Points on a hilly landscape, in no order, each with its height.
From any point a ball rolls to the lowest of the 3 points nearest to it. It stops when none of these is lower. Distance is the straight distance between rows; heights are no part of it.
ritu: [122  88 142 102 147 164  74 215 144 139 146 143  84 145 109 135 111 154
 113 136 102  75 121 158 123 143 119]  (h 232)
feru: [104 155 123 133 152 130 135 106 137 117 140 160  80 108 153  66 128 159
  61 141 105 112 184  94  72 195 159]  (h 361)
fono: [136 161 162 129 134 141 160 122 128 116 115 111 107  89 136 123 149 149
 100 143 110  97 125 134 130 114 122]  (h 250)
sobim: [162  96 135 145 133 166 105 179 182 144 106  85 122 154 119 183 114 114
 192 118 171 131  89 175 185  82 128]  (h 293)
Zerik: [117 119 136 132 164 163 123 124 133  81 155 138 110 121 122  92 139 158
  54 160 115 112 153  84  91 214 169]  (h 418)
gepe: [ 98 147  95 120 169 102 111  77 128  71 159 161 108 111 149  77 167 177
  92 145  99  96 162 106  83 159 188]  (h 249)
bam: [112 162 133 118 140 118 119 105 125 107 113 121 118 115 139  94 168 150
  79 119  90  65 137 139 115 129 153]  (h 201)
manas: [156  91 141 165 160 181  94 184 162 104 132 115 133 100 120 154  76 147
 139 178 114  90  88 132 111 123  94]  (h 570)
vum: [123 129  81  98 133 110 109 189 137 156  87 133 103 171  89 121 161 130
 164  95 118 134 142 173 187  86 137]  (h 298)
lukod: [187 134 136 122 159 149  68 192 138 147  56  89 121 186 118 134 146 116
 191 130 183  95  88 173 173  74 179]  (h 125)
tulib: [ 95 182 142 155  90 105 199  58  96 102 117  90 172 109 144 145 125  89
 130 134 106 149 126 131 144 116 160]  (h 283)
lenog: [145  72 124 151  83 144  99 155 188 176 124 111  83 122 126 180  84  93
 156  95 137 198 108 167 122  95  64]  (h 635)
vavib: [125 146 150 150 110 132 146  87  92 101 142 108 158  97 140 102 120 135
 106 145 122 105 105  78 107 153 117]  (h 500)
lufik: [131  98 134 158 132 160 115 142 146  92 180  93 101  91 126 123 101 141
 159 154 104  93 101 154 135 115  68]  (h 514)
zoza: [122 153 137 130 100  95 149 110 115 149 106 115 136 130 137 148 138 108
 126  94 154 184 118 143 184 125  95]  (h 285)
lumu: [111  66 158 106 161 177  86 203 159 132 171 154  65 109 101  80 114 146
 134 145  90 109 154 119  99 190  87]  (h 402)
Bap: [123 113 113 120 148 100 129  88 123 154 197 146 141  88 147  80 126 145
 122 159 108 144 160  96  61 182  99]  (h 284)
beg: [136 166 126 127 109 126 134 129 135 165 118 176 158 114 125 142  97 130
  82 116 148 148 144  94  76 166 145]  (h 395)
meko: [145  85 128 117 106 151 137 144 155 178 136 125 152 162 123 182  87  96
 148 128 157 164  91 115 114 105  88]  (h 568)
banu: [124 149 135 146  86 131 160 119 127 125  88  85 122 124 126 136 131 112
 140 135 142 129 120 156 177  96 139]  (h 216)
Mana: [124 163 147 108 153 158 121 170 137 138 107 145 129 150 123 121 107 145
  49 135 136 125 147 109  86 177 158]  (h 91)
tof: [104 145 106 103 108  88 162  97 118 179 147 141 134 116 146 132 107 117
 109 120 156 208 156  93  56 183  76]  (h 299)
lipas: [143 172 154 142 145 123 115 147  90 124  70  75 140 163 121 152 144  92
 152 117 185 162 128 158 184  90 165]  (h 336)
gafa: [139  75 123  82 121 140 103 165 172 184 132 181 106 142  98 144  92 139
 116 124 146 187 125 134  72 138  42]  (h 549)
kizo: [139  92 113 108 107 140 104 191 169 156 144 145 119 156 103 163 124 111
 151 119 120 143 102 135 140 113 110]  (h 327)
rusaz: [123 201 116 146 121  96 179  95  75  91  80 121 146 122 144 120 147 118
 110 126 124  98 143 147 154  93 199]  (h 177)
kilu: [ 97 150 128 117 139 120 137 108 139 146 153 115 107  70 152  66 132 143
  91 137  87 140 186 108 105 154 126]  (h 388)
vez: [143 119 138 141 114 147 133 120 130 156 154 112 153 102 133 126  99 137
 119 160 125 158 111  85  83 182 102]  (h 493)
lerud: [ 89 152 127 166 100 152 198  62 104 130 134 129 156 106 158  97 124 141
  80 163  98 175 166  84  65 207 130]  (h 385)
Lamil: [149 107 127 123 134 159 104 207 135 148 136 132 129 152 128 119  82 153
 131 156 121 113  95  92  84 194 125]  (h 138)
Neri: [152  89 152 178 116 154 127 142 144 144 119  59 111 129 152 158  93  95
 190 143 153 152  83 151 157 102  95]  (h 613)
Rubu: [136 122 142 126 129 141 128 157 140 148 150 143 132 131 145 145 101 135
 101 158 139 195 121 120  60 174  64]  (h 520)
Subik: [115 164 112 127 142  94 169  63  80  85  54 145 125 132 136 139 156 122
 111 112 119  92 164 149 158  92 220]  (h 202)
rebu: [117 172  83 111 117  72 139 105  87 131  96 193 158 132 133 135 154 102
 102  90 110 118 155 147 147 124 170]  (h 169)
bovig: [133 101 109  94 154 146  80 160 139 128 143 159 122 176  98 120 152 160
 113 124 109  74 117 101 113 142 144]  (h 266)
vized: [101 160  97 113 126 111 147  74  95  60 119 170 161 130 152 126 157 136
  93 127  98  72 176 108 128 131 197]  (h 204)
gemad: [157 142 132 107 125 128 123 182 127 167 123 150 171 159 124 159 117 129
  99 130 166 122  96  89  82 153 117]  (h 688)
muki: [128 169 148 142 146 126 147  80 101  86 105 104 150 126 132 119 145 151
 118 124 141  54 107 113 119 116 167]  (h 235)
mafuv: [116 112 141 164 113 138 142 143 135 140 150  93 127  85 150 128  69 146
 115 148 122 151 121 128  84 180  68]  (h 373)
Mif: [124 167 112 126 120  94 155 115 116 144  89 159 132 126 142 116 122 135
  89  95 102 118 139 142 152 126 168]  (h 131)
saz: [143 112 132 139 139 165 122 120 102 125 187 119 176 130 125 113 101 153
 132 179 116 110  99  65  87 183 117]  (h 535)
Riso: [ 96 163  99 115 106  52 179  93  99 132  95 157 147  96 146 123 136 121
 122  92 109 168 179 143 125  98 129]  (h 207)
ler: [138 165 124 120 116  88 135 158 127 172  86 120 112 123 114 136 133 132
 100  95 114 154 145 158 168  85 123]  (h 260)
Zomu: [150  64 120 122 159 164 114 208 148 146 186 161 135 151 108 140 107 143
 141 155 125 130 106  88  75 176  86]  (h 384)
Dun: [125 131 134 147  84 101 142 111 129 172 116 103 138 155 118 175 115  94
 158 122 162 198 105 123 143 122  92]  (h 391)
Zuv: [121 102 118 116 104 107 123 114 154 168 139 120 132 139 111 142 122 110
 154 112 147 188 123 135 139 103  94]  (h 460)
Kigi: [ 97 156 123 125 136  61 159  68  98  80 107 125 111 125 128 105 175 156
 134 115 124 107 164 143 189  96 172]  (h 170)
Sege: [ 90 153 148 121 104 120 156  57 105 125 175 122 143  82 153  89 120 148
 118 148  97 162 157 116  71 188  99]  (h 279)
fuz: [189  90 177 144 160 177  70 196 155 101 109  76 140 142 146 151 113 128
 202 129 164  58  62 169 154  70 141]  (h 157)
gumev: [125  86 135 125 111 150  94 174 177 170 129 128  75 128 121 165  62 128
 124 116 139 175 132 157  79 113  30]  (h 603)
tem: [154 148 107 110 130 101 127 162 114 158  72 160 102 155  91 125 134 104
 123  88 145 154 128 167 176  79 129]  (h 281)
mik: [ 97 133 116 100 143 117 111  71 113  71 146 158 138 113 142  84 168 155
 114 135 100  67 131  60  93 126 174]  (h 209)
mam: [ 61 141 114 145  83  73 163  65  91 144 148 106 134 112 146 155 128 102
 167  99 120 189 166 136 149 120 113]  (h 167)
Timi: [134 204 104 112 157 106 130 111  97 108  77 115 145 142 136 132 156 124
 117  88 135  92 138 140 166  95 213]  (h 205)
zalat: [135 116 112 101 120 117 104 185 161 157 164 169 135 153 107 117 112 128
 124 132 113 144 133 108 110 125  95]  (h 405)
lev: [107 148 126 116 145 114  90 104 111 110 122 145 118 157 115 105 173 142
 120 115 128  86 123 144 195  97 162]  (h 231)
sekur: [165 158 135 128 111 122 149 149 143 159  78 125 129 145 132 158 119 111
 108  87 160 170 107 149 137  88 109]  (h 251)
Kipu: [137  76 143 105 145 128 113 163 170 153 202 130 106 122 108 127  91 111
 150 146 106 146 132 124  70 162  57]  (h 492)
Gofe: [156 131 154 164 155 113 112 126 103 110  97  84 144 162 122 140 160 114
 180 132 171 104  91 127 185 102 170]  (h 210)
zon: [160 146 129 120 106 116 126 141 129 141 103 106 134 138 134 144 122 102
 141 102 176 150 103 134 157 103 133]  (h 297)
derid: [136 104 134 101 106 142 127 151 163 173 149 123  97 122 122 153  80 121
 143 124 157 191 128 148  86 124  55]  (h 612)
vos: [117 140  97 127 142 103 137  57 103  65 122 147 131 141 127 124 171 160
 138  99 112  60 131 114 164 110 184]  (h 192)
degu: [149 170 108 104 136 135 114 143 109 134 108 157 142 148 131 132 138 138
  81 108 123  67 136 117 112 138 186]  (h 230)
Sef: [115 182  83 129 130 131 181 106 124  88 115 179 173 105 165 121 135 131
  57 123 106 138 181 105  64 163 172]  (h 30)
fos: [110 164 119 162 114  63 202  89  68  95  94 129 168 122 120 141 158 108
 142 113 146 149 161 155 181 118 186]  (h 123)
limoz: [126 103 123  73 139 181  74 191 130 129 151 160 154 184 111 119 147 161
  99 138 131  87 103  83  78 182 157]  (h 337)
nemi: [156  83 118 150 111 134 124 117 129 170 114 101 122 146 123 194 101  92
 179  93 167 208  95 148 154 114  99]  (h 553)
Sudin: [ 98 200 136 151 112 132 208  76  78  89  98 145 171 128 147 128  98 110
  68 123 116 128 155 117  73 130 190]  (h 240)
Noti: [157  94 139 121 166 165  72 192 148 132  96  80 124 168 107 160 150 112
 190 117 148  82  81 167 178  59 172]  (h 155)
Maso: [157  89 123 117 139 160  86 166 161 147 119 107 116 191  87 144 143 118
 172 125 172 135 101 139 193  94 139]  (h 222)
dif: [115  84 125 124 151 159  94 168 160 127 125 118 104 165  84 119 135 127
 176 111 144 126 123 139 218  63 128]  (h 252)
ruki: [122 144 126 112 110  99 134 115 147 143 123 124 107 109 133 116 150 134
 117 121 107 127 143 136 159  94 121]  (h 237)
Mit: [104 168 119 135 102  84 177  70  93 143 150 152 170  90 159 142 120 107
 101 126 110 171 149  88  66 163 132]  (h 376)
fenop: [114 169 124 150 128  94 156  85 108  87  96 106 101 106 115  88 157 124
 120 129 140  98 167 152 180  74 147]  (h 187)
Kip: [124 140 106  91 111 114  88 146 132 139 116 169 114 130 108 120 148 146
  92 118 111 105 150 127 109 144 137]  (h 280)
Rori: [150 139 174 144 147 141 125 107 118  99  99  70 136 137 129 145 137 121
 138 153 147  84  85 157 150  92 144]  (h 162)
kuvin: [108 174 125 127  95 126 170 105 125 148 108 144 136 110 148 130 121 127
  73 106 118 165 152 121 100 168 118]  (h 287)
Ror: [143 137 112 116 130 149 117 107 106 127 146 151 162 134 133 121 119 158
  98 138 119 111 130  78  75 172 116]  (h 416)
pesa: [ 96 159  74 133 155 125 128  74 104  48 135 202 168 119 134 114 158 131
  70 147 104  95 179 102  66 156 209]  (h 258)
Kis: [103 166 139 146 130 101 143  78 138  85 124 112 128  94 139  94 156 144
 127 156  97 104 139 117 133 108 122]  (h 223)
nabi: [118 145 110  89 127 108 136 136 144 152 123 185  91  94 134  99 129 155
  67 111 114 141 171 117  91 195 124]  (h 263)
Vebem: [154 139 126 133 111 154 136 147 166 156 120 136 153 135 130 163  82 135
  90 131 161 157  96  97  76 152  96]  (h 614)
Dufiv: [ 99 157 102 100 121  83 157 135 120 129 117 193  92  82 164  81 129 129
  75 118 113 158 210 135  71 180 148]  (h 160)
Tif: [ 87 133 149 143  96 117 172 102 100 121 103  87  88 111 141 104 153 128
 168 136 102 143 131 163 178  95 115]  (h 276)
gef: [137  25 129 142 150 185 102 193 163 125 205 139 113  98 126 162  71 127
 161 142  97 122 132 141  99 129  61]  (h 567)
Zelan: [141  88 151 131 133 181  98 216 152 149 125 128  98 106 127 169  67 114
 130 134 137 131  92 137  90 146  76]  (h 703)
vigev: [100 163 143 191 100 108 201  46 104 106 110  67 159 138 132 145 152 107
 160 163 127 164 133  99 163 108 150]  (h 274)
Liti: [146 178 110 110  94 142 126 174 163 160  86 155 107 125 110 143 110 127
  81  98 146 139 132 146 113 120  99]  (h 119)
gez: [133  99 163 152 113 136 138 125 131 141 168 102 184 123 120 122 126 118
 149 147 140 130  87 100 116 132  99]  (h 705)
diliz: [101 111 123  95 146 124 115 107 143 126 180 145 113 120 120  95 153 130
 158 137 124 115 148  99 142 125  99]  (h 443)
damo: [114 177 125 153 102 113 171  27  90  85 121 120 161 130 147 130 178 110
 118 130 115  96 130 111 143 108 163]  (h 389)
zavid: [ 99 131 150 118 160 116 143  87 131 105 153 146 120 105 157  52 157 164
  81 151 107 102 169  83  73 193 156]  (h 311)
Sivu: [115  97 130 145 139 145 125  87 129 119 179  87 136 112 135 113 139 125
 197 163 114 143 105 118 142 109  98]  (h 476)
rus: [153 132 148 139 138 154 124 151 121 122 140 113 129 147 107 124 116 148
 119 136 137 100  94 120 116 135 125]  (h 136)
tumo: [143 146 151 148 102 122 171 114 108 145  83  80 145 114 146 155 121  91
 135 151 149 134 122 163 150 108 125]  (h 269)
kefez: [145  37 125 125 141 180 107 201 147 131 209 136 136 127 116 158  81 139
 190 154 115 109  78 114 115 140  60]  (h 529)
vepe: [124 133 119 127 165 148 121  77  98 110 180 128 158 114 138  89 155 177
  95 162  92 100 119  60  78 159 157]  (h 310)
fosed: [142 170 105 118 111 100 125 129 121 134 120 166 179 157 113 147 126 111
  89 108 119 115 132 117 114 137 158]  (h 77)
bulop: [122 113  98 100 123 123 116 161 136 163 159 154 110 107 121  89 119 135
 122 129 122 133 143 116  70 171  95]  (h 454)
nid: [103 160  95 151 121  74 163  90  99  95  99 162 133 119 157 120 166 125
 121 100 123 128 162 143 163 107 178]  (h 168)
ruve: [152 126 132 125 153 149 102 157 120 107  73  97 104 135 110 151 155 123
 152 108 145  66  99 155 185  75 156]  (h 194)
Dufor: [ 83 151 127 167  84  70 180  74  87 113 114  88 152 126 127 175 118  82
 157 106 153 196 150 146 172 106 137]  (h 256)
Dis: [109 139  97  88 138  82 125  99 147 125 158 186 112 103 158  81 160 166
 122 112 125 104 168 100  93 152 173]  (h 248)
radig: [121  65 124 151 114 145 123 129 145 127 141  80 103 142 128 147 109 101
 220 132 156 189 119 160 198  90  82]  (h 565)
tud: [106 176 113 146 125  85 204  91  71  84  76 159 167 105 148 147 124  86
  75 129 110 123 186 155 160 111 201]  (h 146)
Zelam: [101 143 135 113 113  93 135 116 140 173 148 132  90  82 154  93 116 134
 106 130 118 180 174 142  52 181  83]  (h 133)
bavub: [129 121 152 148 153 142 131  86 120 105 163 113 167  99 118 102 107 170
 111 168 104 101  94  71 114 140 132]  (h 431)
tegum: [127  85 152 157 139 132 114 131 143 102 117  91  87 123 127 131 128  94
 161 123 146 105 104 157 196  66  97]  (h 309)
nor: [141  32 118 149 135 176 108 189 182 127 155 119  85 135 127 156  85 101
 193 133 122 113 103 189 168  52  92]  (h 490)
mak: [117 111 154 169 138 139 153  61 105  72 134  69 133  97 134 124 152 133
 169 148 132  90 111 119 167  96  95]  (h 289)
pivib: [107  53 152 152 173 165 102 194 145 122 203 143  94  74 130 125  48 139
 167 182  93 129 160 152 100 201  77]  (h 533)
Zikaz: [127 107 156 146 123 138 130 122 143 147 167  91 129  86 151 137  82 120
 147 157 101 158 101 125 134 133  65]  (h 308)
turur: [113 134 155 171 107 106 154  75  97 130 101  84 157 139 144 166 139  97
 175 123 162 195 106 117 178  94 129]  (h 401)
zum: [116 141 130 134 114 116 147  93 126 114 153 108 112 127 131 100 164 122
 172 118 122 138 139 137 176 101 127]  (h 257)
duvom: [161 146 123 100 109 141 110 197 152 177  75 148 115 162 103 158 128 111
 113  88 154 128 102 155 126  88 132]  (h 195)
povo: [136  78 151 139 147 143  98 151 132 128 182 142 111 104 135  93  79 159
 110 176 102 135 156 122  76 238  82]  (h 491)
pogez: [134  91 125  96 150 139  96 166 151 129 125 147  82 115 125  89 118 160
  99 131  84  87 152 122  86 194 141]  (h 432)
bev: [140 142 126 121 119 102 121 169 116 167  80 141 144 180 109 168 141 107
 139  85 176 164 123 127 175 102 119]  (h 305)
Vurog: [125 140 135 139  91 123 159  88 102 144 133  99 136 112 141 116 127 118
 111 154 118 134 137 124 130 121 124]  (h 479)
Mor: [143  68 136 145 121 149 122 180 167 172 121 113  81 143  96 169  93  83
 177 118 154 190  96 151 176  67  76]  (h 665)
Mato: [107 176 130 152  96  81 176  80  99 112 107 124 174 122 135 148 139  81
 104 111 126 152 141 132 144 116 133]  (h 153)
Felu: [143 157 132 135 127 102 116 119  97 139 115 125 163 167 125 142 166 115
 159 103 157 118 126 155 186 106 150]  (h 186)
det: [134 118 166 157 153 173 136 104 114  72 167  82 147 100 133  97  99 162
 112 168 108 118 115  81  90 190 114]  (h 517)
Ger: [143  85 141 127 132 157 107 172 155 126 199 133 117 126 123 130 128 131
 159 146  98  98 119 143 152 112  76]  (h 516)
fesop: [111 182  98 121 138 105 130 132 120 117  98 196 126 130 139 113 117 134
  49  98 124 141 166 105  74 191 172]  (h 253)
did: [176  94 133 140 133 169 111 178 154 112 160 103 161 137 131 174  92 133
 163 164 148 100  37 100 117 121 114]  (h 678)
bire: [111 147 158 143  82 136 165  68 134 115 149  69 145  95 135 128 136 113
 122 172  88 143 137 118 116 143 120]  (h 505)
tugaf: [112 181 163 157  95 133 175  81 126 146 130 124 157  94 134 164 110 101
 114 131 113 175 117 128 110 129 120]  (h 415)
tefur: [ 99 176 119 137 119  82 172  82 101  95  99 124 147 112 134 123 150 125
 111 111 119 147 148 148 176  95 173]  (h 150)
luz: [169 131 146 168 114 165 115 134 149 160  92  90 136 146 133 159  89  93
 169 117 167 176  80 159 137  77 119]  (h 566)
sul: [125 154 113 137 111 115 170  50 106  99 173 136 162  77 145  92 138 132
  95 169  98 114 138  78  83 165 145]  (h 563)
lume: [128 131 107 106 140 106 135 102 143 112 134 121 136 140 116 102 184 139
 120 103 123 111 135 108 171 113 139]  (h 217)
lozep: [102 147 143 152 174 128 170  82  97 114 153 135 137 127 150  78 121 151
  82 182 104 155 163  90  56 205 124]  (h 394)
dezit: [103 147  68  82 124  61 140 107 124 140 167 191 126  98 152 103 138 127
 107  86 113 159 194 123  58 179 135]  (h 129)
sugep: [187 109 163 145 149 161 135 173 157 136  79  68 127 145 154 148  94 114
 173 136 181 116  73 160 172  80 129]  (h 367)
molub: [157 145 155 133 113 145  97 164 147 128  99 123 119 139 131 132 142 137
 137 117 119  87  80 146 137 114 135]  (h 211)
fereg: [120 105 127 117 128 113 154  95 121 150 179 125 103  71 152 105 109 125
 132 141 121 168 173 120  67 206  97]  (h 206)
vafu: [133 102  94 127 130 134  99 165 157 175  94 114  96 165  96 161 125 111
 171  80 175 178 103 167 164  73 100]  (h 679)
pebur: [100  95 122 138 147 135 121 107 109 100 181 129 113 101 130  83 114 156
 110 176 100 144 157  82  76 232 144]  (h 424)
redam: [ 97 145  82  99 148  71 148 101 109 132 155 191 121  82 181  91 131 151
  77 108 118 164 190 103  69 195 157]  (h 22)
Tafa: [121 135 135 124  87 122 136 133 144 177 133 111 106  94 129 126 100 120
 125 122 108 159 114 135 128 120  72]  (h 234)
Vud: [140  54 134 162 138 156 105 173 157 118 153 104  85 148 114 167 115 104
 227 133 155 154  89 143 191  73 107]  (h 530)
doke: [127 138  90  81 104 101 106 170 147 189 120 198 112 146  96 136 110 123
  89  65 140 150 146 145 115 102 103]  (h 208)
sagag: [113 157  98  93 143 126 115  92 105  81 131 143 132 133 131 114 171 165
  95 124 100  50 140 118 132 128 161]  (h 172)
mefez: [151 158 135 123 160 108 111 108 110 111  64  96 164 180 107 133 169 132
 167 120 164  90 134 165 176  92 195]  (h 159)
nonup: [151 102 126 109 146 183  87 193 154 138 118 135  86 133  97 126 126 122
 142 128 112  95 111 177 162  87 120]  (h 306)
gezo: [ 97 144  98 119 115  53 141  81 134 138 122 146 129 127 138 128 152 103
 154 109 134 199 156 151 160  99 113]  (h 224)
Sis: [111  55 150  59 160 179  85 232 150 129 156 165  71 171  84 113 120 160
 103 146 116  98 177 142  90 161 124]  (h 331)
lado: [101 128 115 123 124  85 151 133 143 153 112 147 116 151 127 141 157 109
 148  90 153 176 140 152 189  84 131]  (h 247)
nomir: [155  85 152 152 156 185 104 166 117  90 177 123 147 130 122 147  59 155
 134 181 112 111  94  92  72 191  95]  (h 393)
gog: [147 142 126 130 150 116 113 159 119 174  39 135 108 163  90 147 128 111
 159 101 202 172 107 161 180  64 152]  (h 300)
lelid: [120  85 108  54 131 134  76 176 163 130 144 154  84 146 111 100 158 153
 103 114  90  96 146 121 131 130 116]  (h 270)
duv: [114 138 116 140 116  90 173  30  85  85 160 100 179 128 129 107 149 108
 149 149 130 143 135  97 134 118 119]  (h 433)
Tavo: [136 124 151 151 138 161 132  93 120  88 137  75 119 113 125 135 117 138
 137 152 108 118  90 112 154 120 107]  (h 407)
zad: [155 139 156 133 142 122 113 150 113 164  53  88  98 144 127 159 131 105
 137 114 160 131 116 176 172  81 151]  (h 317)
sukep: [149 185 133 137 145 115 139 140  73 175  48 117 114 145 110 157 121  87
 123  82 133 133 134 194 188  75 152]  (h 334)
Fuzoz: [149 124 118  97 121 135 109 158 137 141 124 166 154 176 102 142 157 122
 130  96 135  98 107 117 129 129 147]  (h 264)
gis: [118 106 133 146 150 132 138  96 143  97 173 103 106  86 137  68 130 156
 105 149  99 117 161 107  89 174 107]  (h 365)
Karil: [124  83 129 133 132 140 102 151 136  92 183 115 124 106 120 103 135 148
 138 147 109 106 110  99 104 158  98]  (h 386)
Sode: [ 96 157 133 120  75  99 188  82 129 134 105 122 143 105 133 134 116 122
  98 124  95 157 161 138  78 148 111]  (h 329)
vipu: [133 123  98  89 119 101 100 175 133 149 128 217 149 152  91 141 117 137
  88 101 140 154 137 112  93 135 133]  (h 307)
tede: [147  67 121 141 148 200  97 177 156 125 171 123 118 141 115 168 102 127
 178 135 137 106  78 133 147  74 127]  (h 382)
zari: [119 113 144 121 140 134 111 145 135 146 150 153 124 120 128  93 122 155
  89 143 111 132 151  93  73 198 145]  (h 372)
buk: [119 144 142 158 118 123 161  62 106 107  94  75 143 123 127 126 160 116
 161 153 135 122 125 139 159  91 145]  (h 151)
Suko: [161  74 125 159 142 196 102 194 175 130 107 115  66 139 117 184  79  94
 180 125 166 130 103 205 182  51 101]  (h 403)
Zek: [129 165 118 122 109  98 142  93 124  92 105 141 144 124 145 110 169 151
 122 127 121  95 133 137 150  98 153]  (h 196)
relad: [142 179 122 117 160 126 131  51 115 103  81 135 145 144 134 102 178 145
  91 132 142  51 133 127 139 124 172]  (h 203)
Pumi: [ 90 150  90 108 130  88 122 102 122 119 149 209 160 132 149 104 138 137
  84 100 118 123 171  94  82 159 172]  (h 188)
baz: [124 178 113 132 115 104 160  75 101  98 116 181 192 114 148 125 123 124
  86 105 108 118 150 108  94 121 162]  (h 86)
sim: [157 103 129  94 111 164  81 221 167 180 105 158  72 129  98 137 105 141
 104 114 123 112 123 165 120 118  86]  (h 82)
runo: [131 122 118 113 123 117 139  98 129 118 167 129 137 119 151  99 161 140
 115 137 104 111 132  94 113 158 124]  (h 459)
susi: [126 115 128 108 125 112 118 157 141 161 131 162 112 130 124 135 100 133
  94 121 137 162 130 107  87 176  68]  (h 469)
novep: [124 144 157 147  76 103 151 104 115 166 109  63 120 107 136 162 119 102
 151 121 147 195 119 164 150  93 119]  (h 333)
nuku: [121 159 110 105 136 138 106 134 117 121 134 167 141 148 134 113 135 164
  69 140 118 106 123  85  87 184 165]  (h 262)
rinuv: [161  90 144 167 146 164 118 122 143 108 165  96 137 122 120 131 120 145
 158 154 122  96  94 127 154 127  92]  (h 475)
rupo: [116 111 122 110 151 120 114 154 144 140 163 146 112 113 125  97 151 156
 117 142 102 127 151 108 108 159  94]  (h 427)
kegip: [107 145 105  92 100  84 129 116 128 166 156 193 118 116 132 116 129 130
 108  94 143 178 149 142 108 141 110]  (h 214)
dek: [168  90 113 150 124 144 107 163 136 147 113 110 151 175 115 167 134 102
 194 124 186 147  78 125 170  96 133]  (h 335)
fuzi: [ 98 146  88 137 127  67 139 103  83  97 115 151 133 135 134 115 166 115
 143  97 128 164 176 138 187  89 166]  (h 184)
dele: [159 120 193  94 167 176  67 182 115 117 111 127 125 177 119 142 127 155
 117 137 128  23  87 142 111 135 165]  (h 438)
Biko: [157 122 149 120 141 153  76 169 148 108 110 104 143 169 117 134 150 140
 148 137 141  60 101 144 161  85 152]  (h 152)
zuso: [168  70 137 121 139 166  71 169 149 113 160 110 120 169 105 136 152 136
 177 148 118  72  74 107 139 113 133]  (h 245)
nav: [128 168 138 126 174 110 110  78  85  69  74 112 145 157 132 122 188 151
 141 138 159  69 138 151 171  90 189]  (h 173)
Suso: [114 198 155 143  88 110 176  99  90 134  78 147 137 106 128 127 117 110
  89 118 113 135 142 154 130 127 137]  (h 54)
pizuv: [124 104 125  87 164 103 139  94 132 130 197 135 114  86 151  65 147 144
 126 138 108 114 166  90  67 207 125]  (h 332)
puz: [157 105 138 100 155 161  77 152 123 120 111 105 121 177  93 124 146 129
 176 118 141  77 111 156 160  95 152]  (h 182)
biki: [109 120 166 142 103 143 139 113 160 120 132  74  91  84 151 139 115 116
 153 132 115 155 111 161 142 110  82]  (h 303)
mup: [105 174  88 114 120  78 146 117  85  80 101 222 162 104 148 117 135 128
  67  98 110 119 169 126 109 125 196]  (h 193)
Vebuk: [128 160 131 115 109 126 141 142 128 127 111 141 135 110 146 117 144 144
  55 131 121 118 141 120  93 183 158]  (h 212)
pezam: [130 111 115 112 137 140 102 138 151 133 159 159 125 126 125  88 149 164
 140 151 111 105 121  85  98 193 123]  (h 442)
tol: [126  98 148 117 143 168  83 176 143 117 101 109  68 157  85 116 167 133
 143 111 116  58 115 168 195  71 123]  (h 343)
ranop: [151 135 123 127 110 135 103 127 135 165 138 131 182 140 127 138 110 108
 119 143 155 129  91  98 100 161 112]  (h 627)
dise: [107 162  88 122 120  75 160  95 118 121 121 161 127 112 135 112 127 111
  94 120 102 148 173 126 101 133 140]  (h 166)
novid: [116 108 134 129 129 134 111 124 145 137 132 105 103 134 123 110 156 129
 168 117 124 131 123 146 225  98 107]  (h 268)
bag: [124 144 127 140 140 131 167  53  90  85 140 121 156 120 127 101 131 137
  87 174 101 111 141  72 110 149 123]  (h 534)
pipu: [142  94 162  96 173 177  58 204 125 110 146 138 112 164 118 133 138 194
  99 145 133  62 113 124  89 195 155]  (h 404)
Bafu: [139 107 161 155 145 133 110  88 128  87 139  84 143 164 112 117 197 125
 173 142 169 114 103 123 184 101 155]  (h 255)
bufa: [140  94 109  91 122 154  83 193 143 165 150 162 109 147 120 124 136 144
 121 116 109  78 121 151 128 133 125]  (h 215)
vupom: [ 80 113 121 161 105 134 134 111 134 185 120  78 125 144 125 181 112  96
 182  96 169 244 123 157 188  99  99]  (h 641)
fusel: [114  88 122 113 144 132 109  98 137 109 201 129 131  73 139  70 133 155
 155 142 117 121 144  91  92 161  81]  (h 339)
Gaf: [139  90 106  94 129 165  94 203 160 151 126 138 108 180  89 124 120 109
 146 106 140 116 108 155 174  80 129]  (h 265)
kiba: [174  98 143 177 118 150 134 139 137 166  91  73 139 163 135 177 131  99
 192 111 214 181  83 122 173 103 144]  (h 471)
Fili: [164  86 148 172 112 185 111 174 166 147 117  89  92  98 148 200  81  88
 160 136 148 126  92 157 107 106  87]  (h 668)
Gudu: [116 159 113 159 110  69 179  70  51  78  83 151 164 142 147 147 115  86
 125 112 127 157 157 139 176 102 195]  (h 74)
zin: [150 135 179 175 115 156 131 137 149 160 114 101 134  78 129 165  93 123
 103 151 145 113  81 121 118 133 130]  (h 352)
ponu: [ 99 171 111 128  89  88 169  69 103 115 145 149 153 117 155 119 144  99
 127 117 110 160 156 116 132 118 144]  (h 219)
sazaf: [160 160 136 115 166 143 100 126 134 100 103  86 154 153 131 117 147 135
 128 123 140  48 112 136 149 108 173]  (h 197)
Fif: [128 128 141 128 103 119 121 166 158 166  89 122  84 134 109 146 132 118
 151 109 118 164 115 164 141 103  88]  (h 171)
Kovuz: [153  43 128 151 153 180 122 185 152 127 184 102 125 156 114 161  86 115
 210 146 120 129  89 146 164  82  78]  (h 472)

For each start below, name the point where the ball stops.
Subik => Gudu
turur => Gudu
Mit => Gudu
duv => Gudu
pebur => Zelam
diliz => Zelam
Ger => Zelam
Fili => Biko
Mor => Biko
